Points, in no order, along strands that fork, close into loops and pass close to each other.
In the rows, zero is written as 128.
Two points are linked if the straight distance between their rows is under 105. Some points are linked to none.
J_385: [121 173 181 183  58 145 114 100 125 168 133 123 169 104 141 145 169 132
 136 193 135 115  76 110]
J_41: [ 97 152 126 163 133 143 115 169 115  84 173 195 104 163 152 128 103  96
 125  99  74 160 126 144]
J_314: [107 155 164 144 160 125 111 116 149 191  91 117 121 109 139 154 177 182
  94 142 148  94 128 121]
J_816: [114 108 146 138 153 112  91 108 126 127  67 113 148 168  79 149 133 172
 119 135 120 103 140 116]
J_372: [113 111 136  74 145 132 126 143 174 101 119 130 124  74 138 145  65 120
 120  91 110 129 170  90]
J_264: [105 139 123 121 121 142 115 140 132 109 168 121 121 188 144 107 133 109
 142 130  90 187 130 186]
J_812: [139  69  93 179 111 102  84 157  69 129 116 175 157 140  67 125  90 133
 108 103 134  83 158 133]
J_868: [114 151 102 141 156 160 134 161 101  57 144 215  94 154 146 129 117  76
 128  99  84 161 120 142]
J_49: [162 123  81  76 152  89 141 161 168  36 130 180  99 130 138 160 130 101
 105 113  82 144 147 116]
J_703: [166 145 125 170  63 184  96 117 135 168 163 118 154  83 184 102 165  75
 191 168 150 130  69 138]
J_878: [144 150 156 115 163 162 135 112 156 166 124 122 111 116 134 115 148 126
 106 133 132 127 153 149]
J_136: [134 164 149 128  90 139 133 112 129 155 174  93  97 145 185  95 154 112
 120 138 102 221 141 168]
J_324: [182 168 146 150 136 161 103  87 139 155 126 171 164  98 167 126 153  86
 194 169 126 112 105 134]
J_822: [109 125 160  88 154  95 138 124 164 123  86 120 137  79 143 163  87 147
 113 121 125 110 161  72]
J_872: [154 118 160  80 166 112 154  89 138 112  65 121 135 138 109 169 121 136
 121 168 129 121 142  85]
J_998: [139 104 142 133 142 158 143  87 122 177 145 148 121  89 152 120  72  98
  77 118 115  72 163 115]
J_120: [140  70  74  91 145 137 116 150 122  92 120 153 120  77  82 146  48 106
 137  83 126  93 158 106]
J_534: [144 176 148 133 106 162 142  99 127 166 152 108 121 108 213  96 167 101
 138 152 126 195 115 150]
J_101: [119 142 120 122 149  64 114 201 150 121 140 108  80 139 122 108 166 165
 131  78 165 141 147 152]
J_420: [152  91 124 129 129 142 170  75 104 150 118 121 157 103 119 123  78 127
 121 155 133  87 135  80]
J_820: [130  91 107 126 104 167 126 101 108 102 144 119 143 190  98 106  96  92
 161 143  97 147 115 161]
J_114: [113 161 154 119 103 118 139 136 143 168 137  74 120 128 147 114 176 165
 134 159 163 152 103 120]
J_750: [ 94  94 126 162  62 144  89 151 111 132 166  63 129 141  83  96 146 127
 119 140 160 133  97 151]
J_150: [ 77 100  93 109 136 132 134 152 132  66 122 135 173 125 122 164  88 141
 189  99 116 131 102 101]
J_343: [126  75 125 149  56 137 129  92  97 124 156  85 166 158  98 114  94 115
 114 173 109 130 120 120]
J_81: [154 142 147  91 138  83 162 111 139  96 128 125 138 156 168 143 121 109
 111 140  91 171 157 138]
J_865: [ 67 130 125 154 123 112 110 175 145  80 141 163 132  99 142 152  59 132
 135  70  96 129 139  92]
J_156: [112 141 168 156  46 156 125  98 111 158 141  84 163 137 117 128 155 127
 118 192 153 131  79 128]
J_257: [143 178 158 119 116  94 165 117 135 161 152  86 130 126 164 125 196 161
 126 148 156 164 117 142]
J_836: [121  97 148 102 160  99 121 117 136  97  62 121 138 163  92 163 112 156
 130 139 123 109 142  91]
J_716: [ 90  97 107 170  83 145  83 147 107 117 128  93 146 183  59 118 151 147
 144 135 137 121  99 154]
J_105: [122 148 128 127 120 169 112 128 150 153 160  77  68 131 180  61 147 102
 128 118 133 201 145 153]
J_493: [155 142 158 135 131 154 157  78 119 153 114 141 169 121 145 133 118 119
 136 174 130 101 124  95]
J_374: [110 135 151 159  73 174 118 133 145 179 177  72  85  95 139  89 145 119
 107 140 153 142 103 122]
J_466: [ 93 112  93  95 145 125 146 156 140  49 110 150 142 156 116 165  92 121
 173 121  88 130 106 113]
J_935: [119 133 144 131 119  29 147 122 146  99 126 118 156 149 149 181 122 162
 112 106  85 154 158 118]
J_302: [149 109 130 151 114 195 128  78 109 161 155 100 131 137 135  75 118  99
 110 151 118 144 140 146]
J_639: [131 147 111  83 137  98 148 158 146 117 160  87 109 168 152 102 176 131
 152 106 137 193 128 185]
J_808: [132 135  82  93 165 133 139 167 121  32 123 205  89 133 131 155 132  91
 122 114  86 143 113 133]
J_960: [112 139 131 145 166 124  91 168 134 101 111 172 115 163  86 137 129 123
 120 102 113 120 155 162]
J_323: [135  99 119 140 152 153 121  99  86 215 138 146 128  97 112 135 130 132
  76 129 153  35 149 149]
J_558: [172 145 130 168 109 193 120  98 140 179 152 130 157  89 184 105 158  86
 180 156 141 117  93 138]
J_823: [152 122 132  68 146 149 160  95 121  97  97 117 144 160 123 118  98  94
 153 151 103 151 129 129]
J_850: [159 196 134 130 100 143 147 111 130 167 153 122 127  90 233 101 193 104
 165 145 144 180  97 147]
J_326: [133 188 151 174 107  97 130 131 159 189 138 113 132  86 169 159 199 178
 141 152 157 126  80 113]
J_701: [155 174 112 124 117 155 144 136 154 164 146 116 114  88 224  87 171 108
 190 144 158 148  74 116]
J_514: [120 159 133 114 126 137 149 155 159 171 142  96  57 107 171  68 134 140
 133 126 173 123 104  96]
J_450: [169 128 141  67 162 134 162  82 122 105  73 125 141 146 100 151 118 119
 153 173 131 136 123 114]
J_840: [115 175 191 174  69 125 136  85 126 177 125 125 159 115 156 147 130 130
 118 182 113 132 111  87]
J_488: [149  92 110 116 159 159 138  91  96 188 134 153 113  91 120 130  81 103
  74 118 133  46 158 136]
J_964: [142 110 135 147 132 184 132  78 121 163 147 127 112 113 150  90  89  94
  91 136 109 120 160 135]
J_550: [158 150 151  90 124  76 161 102 124 118 143 111 148 161 159 138 160 128
 123 137 109 176 149 167]
J_921: [136 112 109 152 138 165 123 122 119 217 148 129 124  86 112 118 140 139
 103 134 172  54 117 142]
J_673: [115 143 182 123 142 101 153 108 155 152 101 131 142  98 158 163  92 145
 107 139 108 104 162  73]
J_826: [155  74 106  83 162 141 142 101 108 150 104 150 108  88  97 152  66 104
  78 118 136  52 167 115]
J_831: [106 142 106 151 146 155 139 167  78  61  87 230 120 130 108 151 104 105
 114 104 140 112  97 106]
J_37: [159 189 174 160  96  66 154  89 115 175 152 153 158 106 175 164 195 155
 119 143 134 150 122 125]
J_855: [ 88 132 132 138 125 112  98 167 138 164 106  79  95 138  98  96 152 175
 130 113 186 120 122 111]
J_593: [113 120 102 101 138  52 144 167 162  44 125 143 156 116 147 200 119 152
 132  93  98 143 131 100]
J_491: [127 141 113 126 170  78  95 183 134  73  99 186 111 141 100 167 171 141
  96  99 110 122 144 158]
J_995: [159 137 116  70 183 103 134 150 145  90 108 115  92 150  93 140 184 137
 136 130 139 156 136 166]
J_453: [168 178 165 117 104  71 177  77 113 142 150 125 159 130 171 148 185 141
 117 138 140 157 130 152]
J_745: [108 122 165 138 161 111 101 101 118 158  65 109 136 150 117 144 160 190
 103 138 134 104 136 116]
J_944: [110  84 101 200 114 125  79 155  80 119 110 176 152 156  64 129 119 137
 117 100 131  89 127 139]
J_426: [114  75 106 145  69 150 120 115  97 100 169 117 153 184 106 107  86  97
 136 145  91 143 120 143]
J_817: [ 97  99 131 139 115 116 131 127 134 106 127 108 154 151 102 126  66 131
 141 121 105 116 141  98]
J_181: [ 94 118  90 144 140 168 151 168  88  54 126 207 123 115 125 138  82  96
 142  89 124 125  94  95]
J_350: [105  65  75 123 138 131 101 161 113  93 126 141 165  74  84 153  62 140
 146  65 149  92 143 113]
J_386: [142  68 108 141 132 129 148  97  93 149 121 124 147 122  83 113  76 136
 106 138 126  82 157 110]
J_382: [159 196 180 155 131 103 139  95 135 158 130 167 156 101 181 158 169 141
 137 161 119 121 115 118]
J_125: [134 115 107 107 141 177 128 137 126 138 141  86  97 142  96  73 133 121
 147 116 172 132 113 151]
J_287: [123  99  93 148 141 151 116 157 101  81 141 189 124 131 104 119  62  86
 142  89 107 116 135 126]
J_773: [ 76 103  92 123 145 155 119 175 144  65 133 142 162  80 103 159  91 139
 163  75 138 113 114 103]
J_164: [120  57  91 160 108  96 109 129  74 157 115 125 157 119  80 116  79 157
  91 125 123  73 168 108]
J_319: [102 104 163 162  45 139 107  93 114 141 136  76 161 168  98 127 114 121
 108 183 122 134 110 132]
J_803: [104 145 141 123 149  89 106 176 151 146 120 101  95 132 105 112 163 180
 122 110 162 134 149 141]
J_397: [123 104 125 131 153 132 103 146 129 101 110 173 117 143  83 138  84 112
 123 101 110  95 165 140]
J_657: [158  97 102 128 123 187 139  88 105 158 159  85 120 137  98  66 132 109
 135 149 143 140 122 157]
J_162: [163  68  95  67 152 133 128 115 130 101  97 141 102  90  76 146  58  99
 113 106 129  82 156 106]
J_557: [140  73  88 164 109 123  93 151  78 152 141 120 133 132  42  89 140 154
 116 119 179 103 140 159]
J_396: [156 150 131  83 111  76 155 118 124 127 163  92 140 173 167 119 182 131
 142 121 135 194 131 195]
J_658: [124 156 164 139  90  37 157  98 124 133 119 115 157 143 150 176 133 160
 100 134  94 160 141 107]
J_880: [119 150 113 169 150 141  99 177 103  93  92 219 130 148  85 148 136 111
 122 104 138 111 115 150]
J_141: [157 176 165 140 137 137 139  88 128 152 109 173 173 114 169 151 147 113
 161 177 122 105 109 107]
J_612: [155 122 107  93 168 179 124 121 125 118 110 100  92 142  76  92 131 107
 150 113 145 143 131 169]
J_18: [153 131 107  96 172  69 105 174 154  82 111 143 101 142  88 165 203 151
 108  98 138 135 145 167]
J_852: [124 111 131  95 145 140 131 129 159  88 123 135 120 116 149 124  58  96
 124 103  87 145 168 107]
J_705: [103 104 138 176  89 145 100 111 120 182 121  74 138 114  94 117 161 173
  95 154 169  97 106 108]
J_986: [127 163 157 138 156 104 139 126 153 188 111 115 121  90 161 158 198 191
 119 137 164 103 115 123]
J_746: [108  98  90 173 112 140  99 137  92 104 124 143 147 182  58 120 120 134
 142 123 118 110 113 144]
J_13: [131 152 130 109 159 161 116 148 145 139 145  91  72 119 154  60 149 108
 128  97 141 180 152 159]
J_498: [163 133 106  72 181 158 114 143 138  78 103 135  89 153  75 119 143 102
 143 121 120 144 131 180]
J_717: [110 163 184 134  93  81 154  89 124 148 118 114 160 143 152 151 133 148
 115 176 111 147 130  95]
J_888: [150 172 127 125 142 150 147 142 168 175 139 117  95  88 194  98 163 135
 163 133 160 125  79 110]
J_290: [135 117  89  68 137  76 138 164 177  41 129 138 130 101 150 176 120 129
 125  98 101 147 143  98]
J_528: [ 97 133 134 124 106 114 130 150 146 152 111  56 104 147 114  94 160 176
 148 145 183 131  91  96]
J_953: [122 128 125 139 149 165 127 132 141 201 129 113 102  84 131 111 148 150
 120 120 188  69 110 126]
J_36: [146 109 113  93 127 169 146  83 110 122 114 108 144 185 111 102  98  93
 152 152 105 154 125 154]
J_564: [128 133 150 104 150 114 137 129 153 104 131 140 117 153 142 125 103 112
 113 128  86 150 164 139]
J_681: [100 121 129 132 127  42 133 151 150  72 111 132 148 145 148 184 118 167
 134 100  84 141 130 103]
J_890: [114 133 124 139 122 163 127 154 150 187 138 106  65  93 151  71 127 136
 126 119 187  88 104 103]
J_527: [ 68 146 127 169 108 111 120 160 125  85 163 177 120 145 151 146  87 123
 130 100  71 151 130 115]
J_883: [129 150  99 112 152  93 127 188 148 102 166 121  88 144 131 110 172 142
 140  82 139 167 132 171]

A tip is a point with one link. Name the tips that can be reached along the links from each point below, in the order of the rows.
J_156 => J_865, J_326
J_350 => J_466, J_13
J_382 => J_703, J_750, J_673

A piece is all that can be reached along the links. How many separate loops has the piece of each point below (a circle has one, a figure eight two, a Y none), and how many tips (points with one link)?
J_883 => loops 1, tips 3
J_935 => loops 0, tips 2
J_890 => loops 1, tips 2

A fork is a point with three links, a tip a point with one. Leave the first point through the second and follow the links. Name the first fork or tip that comes.
J_396; J_639 => J_453
J_386; J_164 => J_750
J_872; J_836 => J_326
J_13; J_105 => J_488

Name the points in between on the shortest way along the links from the first point to the second, in order.
J_343; J_681 => J_319 J_156 J_385 J_840 J_717 J_658 J_935
J_314; J_319 => J_745 J_816 J_836 J_872 J_450 J_823 J_36 J_820 J_426 J_343
J_528; J_639 => J_855 J_803 J_101 J_883
J_453; J_164 => J_37 J_382 J_141 J_493 J_420 J_386
